Each row is a point on a tangle of strands that fork and nearly touch. The rows are in no order.
Points whose rows are less than 136 apart are linked; no others are. Some points are linked to none.
j_802: [-17 40 -19 8 30 39 -1 -48 4 -12 3 -2 44 -6 -15 41 -23 -21 -46 -15 10 42 -31 4 -13 4 32 -30 -22 -11 48 27 21 -5 -19 49 48 -5 39 -40 7 19 11 -11 -18 -20 -4 -37 6 29]
j_894: [12 -24 32 -38 -2 -5 2 19 -35 -5 -43 22 -48 1 -1 -12 -7 5 47 3 -18 -16 7 -9 26 -11 -7 -19 3 -11 -15 23 3 20 25 -19 -15 20 -11 30 -15 -21 -34 5 28 -17 -12 27 -12 7]
j_603: [-26 -28 18 43 9 5 -32 19 26 -24 -1 9 10 6 -2 -25 -21 -23 -31 33 17 -8 35 4 19 15 -4 44 61 -40 45 -18 65 5 43 -13 4 32 -47 -10 -27 41 0 1 20 24 23 37 23 15]
j_48: [13 20 -52 36 -52 -17 44 28 4 20 66 -21 -2 3 -4 -42 7 49 -18 -24 16 -20 19 -14 -10 53 -29 9 -27 2 -69 -39 -52 16 4 25 0 -76 17 -21 -23 -34 47 -67 -5 28 34 -22 27 -14]
j_655: [28 -52 16 -22 9 2 -3 0 -30 35 -47 23 -38 -15 -4 -2 22 12 51 -1 -41 -37 7 -19 -7 -32 37 -29 11 26 -32 43 -2 36 38 -22 -11 15 -26 10 -8 -22 -16 37 30 -22 -9 16 -6 11]
j_682: [0 22 21 -45 -34 -17 -23 10 14 -54 -25 8 -38 41 11 -8 -23 -7 2 9 17 25 -27 -27 37 -36 -43 -24 4 -35 1 -24 -7 -5 9 -17 -18 26 -11 21 -4 -9 -46 -17 49 -5 -21 36 -12 5]
j_312: [18 12 13 -1 -6 -26 5 -34 30 12 -17 17 -14 12 1 13 -18 -12 27 36 -12 -27 -26 -49 -6 -33 -21 -54 -43 -13 10 28 31 4 1 30 -15 21 5 -20 -3 -17 -32 -45 18 7 40 -28 -4 47]
j_217: [33 -40 20 5 22 17 13 31 6 12 -43 -3 -41 -13 -15 -40 23 4 65 -3 9 -48 -23 -1 1 12 -12 36 -15 24 -4 31 -1 8 -22 -80 -42 -42 3 16 -18 9 38 42 4 13 5 -26 -28 -61]
j_605: [-2 -17 12 6 15 -5 -53 -14 34 16 -10 -4 10 17 22 49 5 -18 -53 16 -9 3 -25 -37 -11 -57 0 -54 7 -6 3 1 -20 16 21 -9 -13 50 -62 2 14 19 -65 24 30 10 -19 34 -12 48]
j_423: [-10 61 -1 -13 5 47 -60 -50 -20 -63 -40 9 18 31 -34 34 -15 -95 -47 -14 37 22 -52 -4 -5 -19 -1 -58 -26 -62 25 3 22 -12 -30 54 25 17 15 -32 -32 15 -26 -29 27 -19 10 37 -20 30]
j_978: [-3 9 -37 -6 3 -19 -9 19 -5 -14 44 2 14 -22 34 41 4 32 -23 4 2 32 -10 -12 -33 -31 24 -15 -2 7 -57 -5 -32 5 -35 -3 -41 13 -23 21 65 -6 -13 8 -7 10 3 -48 -36 19]
j_425: [19 -3 -23 -12 -40 -18 7 20 20 35 27 -26 3 8 2 2 21 12 27 -12 -1 -33 53 -52 -13 16 -22 2 -1 16 -28 -33 -31 26 29 23 3 -20 19 -25 10 -4 -5 -29 9 13 1 13 64 1]
j_739: [22 21 7 1 8 -6 9 -37 21 -16 1 -20 5 7 8 -15 -6 18 33 0 -10 15 -68 26 -11 -5 -32 11 -19 33 25 -20 -22 -46 -26 -23 -3 -1 7 26 21 -5 16 38 -20 10 -9 -30 -44 -39]
j_248: [17 -40 -18 -9 -21 -19 2 22 15 33 -20 -34 -18 11 -26 -19 11 -3 38 2 -10 -42 50 -44 -30 21 -27 16 23 22 -9 -17 -13 35 37 3 0 -21 19 -12 -14 1 -14 -4 21 24 -10 64 69 -20]
j_27: [-37 -18 8 58 52 27 -29 -32 28 -5 -1 26 42 -19 -16 35 0 7 -44 35 27 42 9 10 -13 0 38 -1 20 -34 25 13 44 -3 13 -2 11 21 -35 -18 -16 41 -7 19 -1 -15 2 -37 -5 39]
j_88: [10 -32 25 -20 2 -4 40 -4 -26 6 -59 -21 -35 0 -42 -49 -14 -11 40 -11 -16 -28 -15 4 -8 35 -23 13 18 -20 38 13 12 8 9 -30 -3 14 21 14 -25 -23 5 -15 6 -8 -19 54 9 -31]
j_824: [-11 27 -56 46 -8 -12 -34 63 27 -17 80 -12 11 -20 35 -27 10 22 -21 -4 32 0 63 -12 -29 11 -19 43 18 -10 -40 -57 -16 25 18 -11 -35 -32 -38 1 27 21 38 -28 -12 62 18 -24 11 -20]
j_172: [28 -15 16 -62 -4 1 34 10 -63 29 -40 7 -19 -16 -23 -59 3 24 49 -28 -22 -3 -17 37 12 16 33 13 -19 21 -1 5 -15 -8 -13 -12 7 -3 36 24 -23 -26 17 32 -27 -37 -39 39 -7 -34]
j_196: [9 43 3 -7 -7 -4 -20 -51 -12 -46 -26 0 -11 35 -18 4 -34 -75 -17 -7 38 15 -45 -9 18 -14 -24 -39 -38 -44 52 8 36 -18 -23 40 29 18 22 -24 -24 -5 -14 -47 11 -12 16 31 -1 26]
j_439: [-16 50 -33 7 12 16 -19 -16 12 -43 29 -44 37 -19 9 33 -14 22 -54 -21 19 89 -53 17 -44 9 24 -14 11 -19 16 -16 8 -24 -56 32 -1 -20 27 5 24 10 10 3 -1 15 -42 -69 -37 15]
j_679: [-40 -50 -7 48 44 5 -21 37 29 35 47 8 29 -8 -10 27 14 -6 -36 12 1 9 78 3 0 4 23 39 31 -10 19 4 25 17 39 3 -20 17 -57 -16 -11 52 10 34 -15 10 -16 10 9 28]
j_620: [-24 15 15 24 34 33 -2 -45 -4 -28 -5 38 52 -13 -2 17 -13 11 -25 33 0 46 -64 50 10 6 48 -25 4 -25 27 50 51 -33 -37 -18 -10 -2 -26 6 -6 40 4 1 -1 -16 26 -75 -49 27]
j_184: [-37 -38 2 62 49 25 -9 7 23 25 24 25 30 -25 5 35 15 7 -26 25 2 13 48 1 8 7 44 3 20 -19 5 29 41 29 20 1 -4 6 -37 -26 7 37 11 34 -9 6 10 -47 -12 26]
j_246: [-16 36 -23 78 -7 -14 -28 2 39 33 63 -76 26 10 31 -15 4 -22 -6 18 2 -19 56 -12 -46 28 -48 31 15 -27 32 -40 -6 8 7 10 -14 -15 -13 23 34 46 29 8 -9 75 13 -15 33 -29]
j_617: [-8 12 -51 -9 -16 -9 4 19 10 15 41 -3 21 -8 18 58 3 -1 -26 -18 12 8 29 -54 -25 -14 -6 -41 -23 0 -27 -21 -43 20 7 65 24 -1 35 -39 40 4 10 -33 -22 8 -23 -13 54 42]
j_393: [-28 -19 6 35 15 5 0 -12 11 9 -5 -7 29 11 -25 6 1 -27 -23 16 -4 -47 45 -18 -9 33 -10 3 33 -11 46 -2 45 8 29 43 61 12 8 -39 -23 39 2 -21 -11 15 7 49 83 14]
j_610: [-4 11 -9 -29 -2 -2 1 19 -36 -24 13 49 25 -15 41 22 7 35 -9 6 -13 56 -31 47 39 -22 50 -11 9 14 -41 44 -10 -30 -47 -30 -53 -1 -44 49 48 4 -19 8 -8 -4 -10 -38 -48 10]
j_277: [29 2 -2 22 0 -5 33 -29 25 48 5 -34 2 -5 -14 -17 4 -3 43 5 -28 -44 25 -24 -22 42 -25 4 -8 18 18 8 -2 3 3 29 23 -38 42 -20 -7 -21 32 -5 -29 14 10 -6 45 -30]
j_911: [-19 -16 26 28 7 11 -39 12 10 -58 -23 6 -4 12 -4 -15 -22 -38 -48 26 30 15 15 12 29 7 -17 13 42 -52 34 -24 48 -10 29 -13 5 53 -43 -6 -29 24 -35 5 35 5 3 52 13 22]
j_875: [37 -16 18 -37 -7 0 36 -12 -40 53 -31 20 -10 -27 -17 -35 14 10 51 -15 -44 -32 -28 24 -3 15 46 -18 -26 31 -5 40 -8 -7 -8 3 17 -8 33 -4 -13 -22 23 30 -41 -26 -5 0 -10 -20]
j_635: [-20 42 12 19 43 40 -1 -63 -15 -21 -26 24 32 12 -30 26 -39 -24 -42 4 22 27 -33 10 -2 -6 36 -35 -30 -23 57 30 35 -17 -10 20 56 12 9 -23 -37 15 2 -21 -23 -45 14 -12 0 31]
j_163: [-4 30 -28 46 -26 -17 20 25 38 -15 56 14 1 1 19 -19 -15 23 -11 10 11 -9 -4 2 -5 22 -7 -14 -16 -35 -38 -12 -10 1 -13 10 -10 -50 14 -21 9 -36 48 -56 -21 23 51 -71 7 0]
j_557: [22 -7 9 -19 11 1 28 -34 -15 22 -35 -21 -7 -13 -16 -10 -2 -6 27 -23 -16 -9 -29 10 -27 -8 0 -7 -7 57 39 -17 -24 -20 0 12 32 32 24 3 0 -4 16 34 -16 -6 -32 36 2 -24]
j_437: [-5 11 -12 34 -8 0 -13 28 25 -20 48 -5 20 -3 10 -21 14 18 -16 5 9 10 39 26 8 29 2 59 28 -11 -14 -28 12 -17 -13 -14 -13 -19 -11 -15 16 -11 41 10 -21 32 5 -26 0 -17]
j_960: [-2 19 -58 34 -38 0 0 69 9 -16 74 -2 -13 -11 15 -47 8 38 -12 -18 36 -15 42 -4 -2 15 -20 46 -3 6 -75 -60 -36 34 12 -7 -40 -52 -34 -7 -9 -11 30 -47 19 45 42 -24 -13 -30]
j_30: [10 -32 4 -6 18 5 12 4 -1 15 9 15 3 -8 -17 -30 12 11 24 6 -20 -22 47 30 16 50 19 44 26 14 4 18 25 -6 1 -11 7 -18 0 -11 -18 -30 30 33 -27 5 7 -5 6 -33]
j_977: [-5 -14 20 -10 28 16 -20 -5 -25 -2 -4 37 35 -13 29 34 14 21 -5 15 -17 40 -29 43 22 -31 49 -6 20 40 -16 48 -10 -26 -21 -32 -39 19 -52 49 38 18 -19 39 -3 -1 -13 -7 -53 -5]
j_237: [-34 -57 7 38 18 12 -22 33 17 3 15 5 25 1 -19 0 -2 -10 -28 13 0 -9 66 13 3 20 3 52 60 3 24 -15 40 2 36 -7 12 19 -49 -14 -19 34 -2 26 -1 24 2 42 26 17]
j_625: [39 -29 -1 -28 15 13 -2 42 -12 19 -23 9 -28 -13 -13 -37 35 17 68 -14 3 -36 0 6 -3 -8 10 53 -13 48 -28 8 -9 13 -17 -58 -35 -22 -14 31 -13 -8 15 53 13 -5 -9 2 -37 -54]
j_490: [-3 10 12 -25 2 17 -14 -32 -7 -20 -26 17 -3 22 -6 37 -10 -47 -24 -11 -8 6 -15 -14 13 -32 -13 -29 -8 0 18 -8 -14 -3 6 19 40 43 29 -16 4 -4 -26 5 11 -17 -25 48 12 15]
j_728: [6 1 8 -69 -57 -7 -2 40 -44 -22 -9 13 -40 16 -6 -1 -1 4 -7 -23 12 0 18 -9 42 -11 -27 11 -7 -5 -48 -28 -30 15 25 0 4 0 29 9 -16 -15 -46 -28 42 -28 -7 45 21 4]
j_110: [-8 -38 44 32 50 27 31 -53 -7 30 -36 40 7 -22 -13 21 1 3 18 29 -34 -28 -7 12 -9 4 31 -39 -8 27 26 55 26 0 12 -12 20 25 -23 -14 -26 9 -4 22 -24 -27 43 -11 -20 11]
j_122: [-16 12 -18 71 0 17 -11 4 56 -26 35 1 26 -20 20 -6 -9 -2 -5 24 12 5 7 -3 -7 23 3 6 7 -56 13 -4 47 4 -3 6 -30 -7 -1 -28 10 12 36 -19 -9 41 44 -69 -3 11]
j_279: [-23 6 39 -13 3 -12 20 2 -53 -33 -61 -20 -56 5 -21 -30 -21 -60 -2 -6 23 -14 -28 9 37 23 -27 -6 -11 -44 59 29 54 5 0 23 32 32 33 -12 -50 -14 -19 -61 -3 -36 21 53 -8 2]
j_953: [-26 16 3 -16 4 15 4 1 -11 -47 14 45 33 -2 15 2 -12 12 -10 18 -8 53 -53 55 36 1 37 -19 4 -12 -1 50 16 -37 -45 -30 -28 -19 -19 28 26 17 9 -1 -22 -7 13 -69 -60 6]
j_316: [-16 25 -20 60 -2 -5 -18 -28 53 14 53 -86 28 -3 30 9 -10 -28 -9 13 14 -1 37 -33 -62 -1 -46 5 -10 -30 36 -41 -18 0 9 33 -15 3 5 12 40 39 1 24 7 41 -3 -29 11 -12]
j_65: [5 17 -37 -21 -14 -19 -18 9 11 -11 22 -4 18 -8 27 58 -6 15 -43 -8 2 38 -14 -37 -23 -51 15 -52 4 1 -32 -9 -25 8 -11 21 -12 16 -7 -9 61 2 -27 -14 6 9 -16 -32 -6 43]
j_298: [0 37 26 -25 -20 -37 0 -10 -30 -39 -45 0 -37 29 -7 -10 -29 -66 7 3 23 -4 -50 -1 41 -5 -34 -34 -37 -50 29 25 37 0 -9 27 24 7 44 -8 -31 -25 -28 -69 9 -29 19 38 0 29]
j_24: [41 -27 -29 -36 -18 10 14 38 -26 49 -4 10 -35 -18 -14 -28 38 29 57 -15 -12 -33 15 -11 1 -4 29 35 -29 40 -55 2 -35 37 0 -32 -29 -33 -2 11 -14 -28 10 13 32 -28 7 -5 -13 -20]
j_714: [15 -2 5 -22 6 -18 2 -29 1 24 -17 -25 2 0 10 42 8 0 -4 -23 -21 4 -7 2 -27 -46 13 -18 -2 54 6 -11 -44 -17 4 11 10 39 -10 17 27 -13 -11 55 3 -13 -41 27 10 -4]
j_846: [-35 6 26 60 53 38 -19 -46 27 -20 -19 30 42 -14 -13 12 -18 10 -16 42 29 48 -29 24 -18 3 33 0 5 -42 36 29 55 -17 -12 -22 10 10 -35 -6 -25 46 6 17 -2 -26 31 -70 -23 19]
j_182: [22 21 21 8 23 3 50 -60 13 34 -6 -16 11 2 -23 -4 -23 -11 24 0 -42 -19 -40 13 -17 12 19 -20 -48 37 55 28 -7 -22 -13 30 61 -9 56 -19 -8 -17 23 -2 -64 -13 17 -29 -6 -1]
j_986: [-4 50 15 -36 -51 -7 -32 -5 -1 -82 -29 -8 -8 35 2 -20 -20 -47 -21 -8 23 41 -47 18 34 -25 -44 -12 8 -48 29 -27 10 -29 -18 0 -5 10 8 17 -8 -3 -21 -18 30 -11 -33 34 -3 -14]
j_614: [1 21 -6 -14 -53 -25 41 12 -20 20 -3 -12 -15 24 -30 -32 -8 13 11 -31 3 -31 -2 -3 24 32 -19 5 -30 -17 -31 -9 -6 20 22 10 39 -76 71 -22 -29 -33 12 -83 13 -17 13 17 51 7]
j_966: [6 -24 1 -35 -3 -3 -8 42 -24 -5 22 46 -4 -2 5 -8 16 29 13 0 2 -1 49 20 44 -1 23 28 19 16 -32 -7 8 7 -5 -28 -31 5 -24 11 3 -21 -6 16 13 -13 -16 -2 -28 0]
j_251: [19 -43 -9 -20 -8 -4 26 3 -13 33 -54 -30 -34 -4 -43 -46 2 -5 55 -10 -24 -47 13 -27 -31 31 -15 18 11 -2 11 14 8 26 29 -6 7 1 26 2 -17 -25 5 1 15 3 -13 58 51 -21]
j_103: [39 -6 -28 -30 -37 -8 38 18 -36 50 9 10 -22 -16 4 -23 31 40 45 -28 -31 -26 -28 -8 4 -5 38 0 -46 40 -66 17 -42 28 -19 -14 -18 -41 20 6 -3 -33 22 -13 10 -29 44 -54 -26 -4]
j_353: [17 -33 27 5 4 -20 -27 4 21 12 -16 1 -25 17 10 22 3 -18 2 27 -6 -16 13 -47 -4 -37 -14 -42 11 -3 -9 -8 -10 34 45 -14 -4 47 -44 -5 -5 0 -57 19 44 2 -18 50 -6 29]
j_687: [44 22 19 -21 -25 -24 26 -21 -12 30 -30 -10 -11 6 17 0 -13 23 55 4 -48 -14 -90 -3 -34 -46 2 -17 -42 53 -16 33 -40 -21 -27 -6 -9 -13 35 39 34 -1 10 2 -9 3 22 -38 -47 -4]
j_359: [-36 -10 40 13 4 23 -3 2 -51 -56 -44 0 -27 -1 -2 -11 -8 -57 -38 9 26 7 9 27 44 26 -23 6 24 -54 46 20 73 -7 16 19 41 39 -1 -9 -48 5 -10 -48 -8 -43 19 52 11 16]
j_89: [-12 14 17 6 30 31 -6 -66 -10 -17 -40 5 0 31 -21 27 -16 -62 -35 -15 20 17 -46 -12 -12 -31 -15 -41 -8 7 47 -7 -12 -8 -10 19 45 56 5 -14 -25 12 -32 -2 6 -36 -12 54 -5 7]
j_169: [-6 18 -73 0 12 -29 -11 14 1 14 74 -46 35 -26 34 42 6 7 -41 -16 33 27 33 -36 -52 0 3 -16 -21 -10 -22 -40 -54 7 -14 74 1 -3 46 -7 57 -1 13 -9 -31 16 -34 -26 33 20]
j_212: [-38 -9 2 62 27 24 2 -17 20 9 2 -11 41 3 -26 -5 -12 -11 -35 21 5 -7 36 11 -12 42 -9 40 32 -6 64 -13 35 -8 23 27 57 12 1 -25 -17 34 23 -3 -29 11 21 15 80 -2]
j_985: [-1 21 11 -19 -44 -29 21 17 -17 -7 -9 -6 -24 34 -16 -38 -17 12 10 -24 -1 -13 -19 10 27 14 -37 26 -18 -22 -17 -25 -19 3 11 -12 13 -55 50 7 -23 -35 0 -51 17 -7 -8 31 32 -21]
j_627: [12 0 -18 -26 -8 -8 9 16 -17 16 25 31 -4 -15 29 30 29 32 8 -6 -21 -8 9 -2 -8 -20 40 -14 -11 45 -55 19 -30 6 -24 -6 -29 11 -13 15 39 -18 5 -5 -1 -1 31 -35 -17 11]
j_247: [2 -49 24 -31 -2 -5 -31 34 -13 -1 -18 21 -26 7 8 34 15 -30 -27 -3 -4 -21 47 -21 22 -12 1 -31 22 3 -21 1 5 29 48 -2 2 50 -22 -8 -10 -5 -48 2 29 -18 -28 74 25 32]
j_333: [-20 5 -14 9 17 18 -7 -9 25 -16 14 -17 31 -10 -10 39 -2 -3 -43 -10 20 49 4 17 3 14 13 26 17 -6 30 -28 8 -20 0 13 18 13 13 -17 13 3 5 31 -10 -5 -37 1 13 5]
j_553: [-26 -31 3 36 53 20 -14 7 23 4 17 10 1 -30 47 55 14 3 -4 11 14 -7 4 -10 -20 -19 3 -28 -13 36 -15 54 -6 -3 -45 -28 -40 1 -22 17 38 46 21 36 -2 28 53 -78 -42 9]
j_853: [-22 25 -24 63 0 -5 -36 32 48 -8 55 -42 17 -7 32 -28 6 -5 -17 16 8 -10 48 6 -22 23 -26 45 27 -25 9 -36 9 11 -1 -3 -21 -29 -19 5 28 4 47 2 -22 75 16 -27 20 -24]
j_141: [-11 -17 15 41 33 21 23 -14 7 13 13 0 29 -8 -30 -17 -3 7 -9 2 -10 -21 37 34 5 55 18 45 34 8 40 -3 23 -22 2 0 43 -6 4 -14 -20 -4 37 30 -38 -1 7 11 33 -31]
j_883: [21 19 -16 30 -27 -20 16 -12 23 46 25 -52 -1 -1 5 -16 14 13 31 2 -22 -34 50 -49 -42 36 -49 -5 -15 25 -15 -19 -23 18 15 37 5 -44 29 -12 14 -11 21 -30 -13 28 13 -11 73 -25]
j_709: [1 16 -5 -70 -56 -8 -15 29 -30 -42 -4 21 -29 23 31 13 -5 0 -15 -14 24 33 -9 -18 48 -34 -23 -19 -10 -7 -47 -30 -40 2 8 -5 -7 10 3 6 19 -16 -51 -24 49 -18 -17 23 -3 11]
j_916: [15 22 6 -46 -40 -29 31 14 -31 -1 -21 -14 -20 19 -28 -56 2 24 -2 -40 3 4 -22 28 13 18 -27 56 -11 7 -15 -38 -41 -4 -9 -22 9 -54 61 24 -20 -34 18 -19 -9 -19 -41 63 36 -46]
j_991: [-9 -25 23 25 43 22 -15 -20 2 6 -6 21 11 -28 26 50 14 16 -4 17 -6 10 -26 26 -6 -20 24 -1 0 46 -19 45 -6 -25 -26 -47 -39 10 -52 38 37 53 -8 47 3 16 19 -39 -59 -3]
j_63: [-14 20 -1 30 20 13 -17 -39 45 -20 12 -34 41 -1 -10 24 -13 -1 -22 11 24 42 -28 5 -28 -6 -9 5 11 -14 45 -22 8 -21 -9 10 7 17 -14 0 15 27 1 32 9 -6 -17 -26 -8 8]
j_599: [28 24 -11 1 -22 -14 14 -2 17 26 9 -38 -13 14 -15 -47 18 34 23 -14 -4 -14 15 -2 -9 21 -34 62 5 33 -27 -36 -29 -6 -11 -12 0 -43 19 12 -6 -40 24 1 -3 34 -16 33 33 -59]
j_38: [7 -53 23 17 34 16 10 -19 19 36 -29 23 -13 -21 -3 18 20 1 35 13 -43 -43 17 -4 -13 -14 20 -29 8 41 1 46 12 21 26 -19 -9 20 -33 2 -8 8 -3 47 8 1 24 -9 -12 0]
j_367: [22 3 -34 -8 -40 -24 55 19 -21 20 39 11 -15 2 -5 -19 12 40 11 -25 -13 -19 -24 9 13 23 16 -10 -40 16 -63 -10 -50 14 -16 6 -12 -52 27 -6 -8 -43 17 -46 -3 -28 53 -57 -22 0]
j_901: [-8 8 -10 -15 -14 -15 -41 3 40 -19 13 -33 2 21 22 44 0 -16 -40 5 12 25 3 -40 -9 -51 -17 -18 17 -7 0 -40 -21 -3 13 0 -19 33 -39 -4 23 15 -35 34 29 14 -37 18 -12 22]
j_497: [9 11 -1 -18 -25 -16 -35 17 39 -36 18 -9 -7 17 16 6 -4 10 -1 11 19 32 -2 -21 9 -42 -17 2 22 -5 -14 -39 -25 -13 5 -32 -48 29 -55 21 35 7 -28 22 40 24 -27 -5 -39 -6]
j_139: [2 -3 25 -21 -1 -11 11 -20 -13 -13 -32 26 -24 2 1 8 -12 -11 18 2 -3 -15 -9 -2 26 -4 -12 -32 2 -10 19 12 20 -11 16 4 21 26 8 -2 -16 -22 -22 -11 12 -25 -12 22 8 8]
j_842: [8 20 13 35 18 5 37 -41 42 23 11 -12 12 -1 -13 -9 -13 -6 28 10 -25 -26 -9 -8 -16 23 -15 -10 -20 13 46 11 12 -17 -3 20 25 -15 32 -30 -11 -12 32 -4 -36 5 25 -26 9 -16]
j_941: [-20 -4 34 21 47 20 30 -62 -26 6 -42 35 6 -2 -19 8 -20 -14 -6 14 -9 -7 -16 16 7 15 30 -36 -20 -11 56 46 43 -16 11 3 54 37 -4 -18 -45 7 -9 -18 -23 -46 31 -3 -6 31]
j_967: [-8 3 -2 6 4 5 -36 20 27 -39 27 13 1 7 20 11 1 13 5 20 17 30 2 3 21 -19 6 5 23 -8 -15 -5 8 -9 -12 -43 -52 14 -50 11 38 6 -2 30 16 27 -16 -42 -52 -5]
j_458: [-7 -34 12 -58 -22 -3 -16 51 -52 -12 -11 26 -34 2 4 26 16 -26 -15 -23 -5 -19 54 -9 36 -2 -13 -2 13 3 -56 -5 5 17 40 16 21 14 19 -6 -6 -7 -33 -26 23 -35 -24 72 36 22]
j_544: [-12 3 -70 -9 22 -35 -16 6 -8 33 70 -66 29 -25 46 54 12 6 -42 -10 24 37 25 -24 -75 -32 2 -11 -18 -5 -24 -20 -48 7 -22 49 -17 23 13 16 53 7 -7 30 -17 23 -36 -30 -12 14]
j_581: [-4 6 -29 -9 -57 -28 46 27 -9 14 39 4 1 10 -8 -23 8 36 0 -28 5 -16 18 -6 28 30 -2 10 -17 -3 -54 -17 -27 16 14 17 12 -54 33 -31 -22 -43 22 -69 1 -14 25 -22 26 8]
j_177: [22 -1 -8 -49 1 -24 12 1 -13 37 1 14 10 -19 15 29 34 18 2 -15 -22 -4 21 5 -3 -25 43 -5 6 46 -28 6 -23 -1 -1 11 2 23 1 7 30 -21 -4 30 -5 -18 -23 7 4 14]
j_984: [-20 -16 6 -5 14 13 -28 36 12 -27 28 38 11 -6 10 18 0 15 -24 14 6 24 29 11 37 1 34 11 34 -21 -11 -1 26 4 15 -33 -27 22 -44 1 14 1 -10 21 6 11 -21 -21 -27 27]
j_972: [-6 16 -9 35 10 -3 -22 -32 51 -1 34 -59 21 -4 29 29 -9 -17 2 13 16 18 -1 -23 -47 -25 -35 -12 -10 -16 26 -21 -10 -17 -9 11 -22 21 -19 10 35 19 -7 24 11 31 7 -46 -20 9]
j_895: [-29 -7 32 17 14 32 -10 -15 -26 -53 -33 13 -3 6 -8 -18 -26 -28 -39 15 31 24 -3 30 28 17 -14 13 38 -38 53 -5 46 -19 9 -13 28 56 -25 1 -47 8 -11 -12 4 -30 -7 43 3 11]
j_427: [21 -9 6 -59 -24 -10 27 23 -42 17 -11 7 -18 3 -24 -55 24 25 25 -24 -12 -6 11 37 9 27 14 59 -9 18 -25 -23 -25 2 -9 -15 -7 -25 24 28 -25 -38 13 10 -10 -35 -38 56 10 -39]
j_5: [4 8 -16 17 -40 -4 -20 50 19 -3 32 1 -28 14 6 -46 14 32 21 -1 10 -24 52 -17 6 9 -23 56 24 6 -42 -35 -9 29 22 -35 -36 -46 -23 1 -4 -14 7 -28 19 49 27 -7 -2 -24]
j_323: [8 0 37 -37 -4 -12 21 -26 -46 3 -55 25 -10 11 13 -25 -22 19 45 12 -41 5 -78 37 26 -34 2 -48 -17 11 12 54 -2 -19 -8 -12 -9 10 -7 51 0 15 -21 -4 -8 -20 -5 8 -42 -4]
j_479: [2 -17 46 -62 2 -8 21 5 -63 -4 -76 29 -41 -16 3 -41 -4 13 41 8 -33 -2 -36 15 34 -26 5 -40 3 -5 -11 43 -6 7 13 -23 -9 23 -13 54 -13 -15 -32 4 7 -36 -13 34 -27 4]
j_917: [-32 20 -20 0 25 39 -6 -16 -7 -8 9 17 35 -8 -14 56 -1 -14 -65 -21 13 62 -3 29 14 10 44 -5 8 -8 22 6 14 -11 -19 40 50 -6 39 -40 18 13 9 12 -23 -8 -34 -14 14 25]
j_838: [35 14 16 -27 -8 -18 32 -15 -26 29 -30 2 -11 2 5 -29 -5 29 64 -6 -40 -11 -95 40 4 -15 16 -9 -45 49 -6 22 -28 -34 -34 -20 -16 -25 26 44 15 16 17 24 -39 2 -2 -26 -52 -44]
j_424: [21 0 7 -3 14 -13 25 -22 9 8 -5 -34 -6 -1 -22 -22 5 7 16 -21 -12 -5 -3 18 -9 18 -20 43 19 33 20 -30 -23 -24 -15 -7 11 3 22 16 -3 -20 13 32 -24 10 -23 40 17 -51]
j_174: [-14 4 -54 -2 11 -22 -38 5 19 11 43 -48 25 -22 41 72 0 12 -63 -6 11 69 3 -27 -49 -47 23 -25 14 -12 -17 -8 -20 14 -15 36 -19 7 -9 1 45 22 -22 28 5 21 -49 -28 -28 34]
j_864: [-5 -1 7 5 -26 -17 15 15 24 8 12 18 -15 12 2 -17 -2 7 22 18 -13 -29 37 -16 20 24 -21 2 11 -33 -1 1 33 9 26 2 -2 -28 16 -27 -18 -22 10 -32 4 16 26 -2 30 8]
j_942: [13 -35 16 35 15 20 5 21 33 4 -33 -29 -39 -3 -15 -38 4 -3 56 11 6 -57 12 -16 -6 11 -44 43 11 15 15 22 23 15 -13 -65 -35 -43 -14 9 -20 22 25 26 15 41 23 -19 -1 -63]
j_905: [12 -5 -11 28 -10 -3 -20 47 36 -8 -4 -8 -42 11 -5 -37 13 9 48 8 15 -44 35 -24 1 -10 -41 66 31 17 -16 -16 17 26 2 -63 -39 -36 -33 2 -13 9 4 14 31 49 9 -4 -16 -50]
j_26: [26 -31 18 -5 16 7 35 -6 -2 32 -14 24 -12 -13 -15 -21 19 8 47 1 -38 -41 3 18 1 34 28 13 -7 16 1 39 15 -3 -8 -12 6 -29 14 -16 -17 -22 37 33 -32 -18 27 -23 -6 -28]
j_743: [9 -16 7 -65 -17 -2 2 47 -39 0 6 33 -17 -3 -8 -41 18 21 -1 -20 4 2 49 41 45 12 18 58 10 20 -31 -19 -3 -4 -13 -9 -12 -16 1 31 -22 -37 -5 7 -1 -40 -23 36 5 -14]
j_797: [-14 23 13 14 40 50 -54 -57 -15 -35 -51 13 24 29 -31 51 2 -91 -61 -1 36 19 -41 -22 -28 -26 -5 -49 -22 -31 23 2 11 4 -7 36 40 45 2 -38 -42 34 -41 -33 9 -32 0 54 -9 34]
j_537: [2 18 -40 -15 -52 -12 5 29 12 10 49 9 9 9 7 24 4 10 -14 -26 25 -12 31 -65 -9 5 -28 -28 -21 -6 -44 -48 -36 18 26 50 10 -11 26 -42 21 5 -5 -63 12 5 7 6 70 31]
j_859: [9 24 32 -45 -15 -15 39 -17 -52 19 -32 29 8 11 13 -42 -30 24 40 4 -29 16 -87 66 29 -6 32 -30 -33 30 12 36 -16 -43 -30 -4 7 -12 28 35 9 8 -5 12 -51 -20 -16 -7 -47 -15]

Follow the links from the first point to the second, and from the first to the third. Name the last point that the two ways share.
j_367 / j_212 / j_709 -> j_427
j_437 / j_323 / j_797 -> j_894
j_65 / j_251 / j_842 -> j_425
j_24 / j_141 / j_901 -> j_427
j_279 / j_838 / j_824 -> j_894
j_627 / j_842 / j_251 -> j_425

A fork is a point with three links, a tip a point with one. Leave the first point through the second and follow the links. Name the first fork or tip that comes.
j_894 / j_655 -> j_853
j_709 / j_728 -> j_427
j_984 / j_967 -> j_986
j_972 / j_63 -> j_894
j_599 / j_424 -> j_425
j_359 / j_895 -> j_553
j_5 / j_905 -> j_581

A fork is a point with three links. Follow the links from the first point to the second and name the forks in between, in order.
j_103 / j_246 -> j_853
j_30 / j_682 -> j_427
j_490 / j_437 -> j_894 j_853
j_277 / j_714 -> j_425
j_875 / j_917 -> j_427 j_581 j_853
j_984 / j_5 -> j_427 j_581
j_942 / j_709 -> j_581 j_427
j_802 / j_966 -> j_853 j_581 j_427

Name the points in between on the shortest way along the links from the first point to the second, in order.
j_424 / j_169 -> j_557 j_714 j_177 j_627 j_978 j_65 j_174 j_544
j_110 / j_298 -> j_38 j_655 j_894 j_139 j_490 j_89 j_797 j_423 j_196
j_316 / j_89 -> j_972 j_63 j_333 j_917 j_802 j_635 j_941 j_110 j_38 j_655 j_894 j_139 j_490
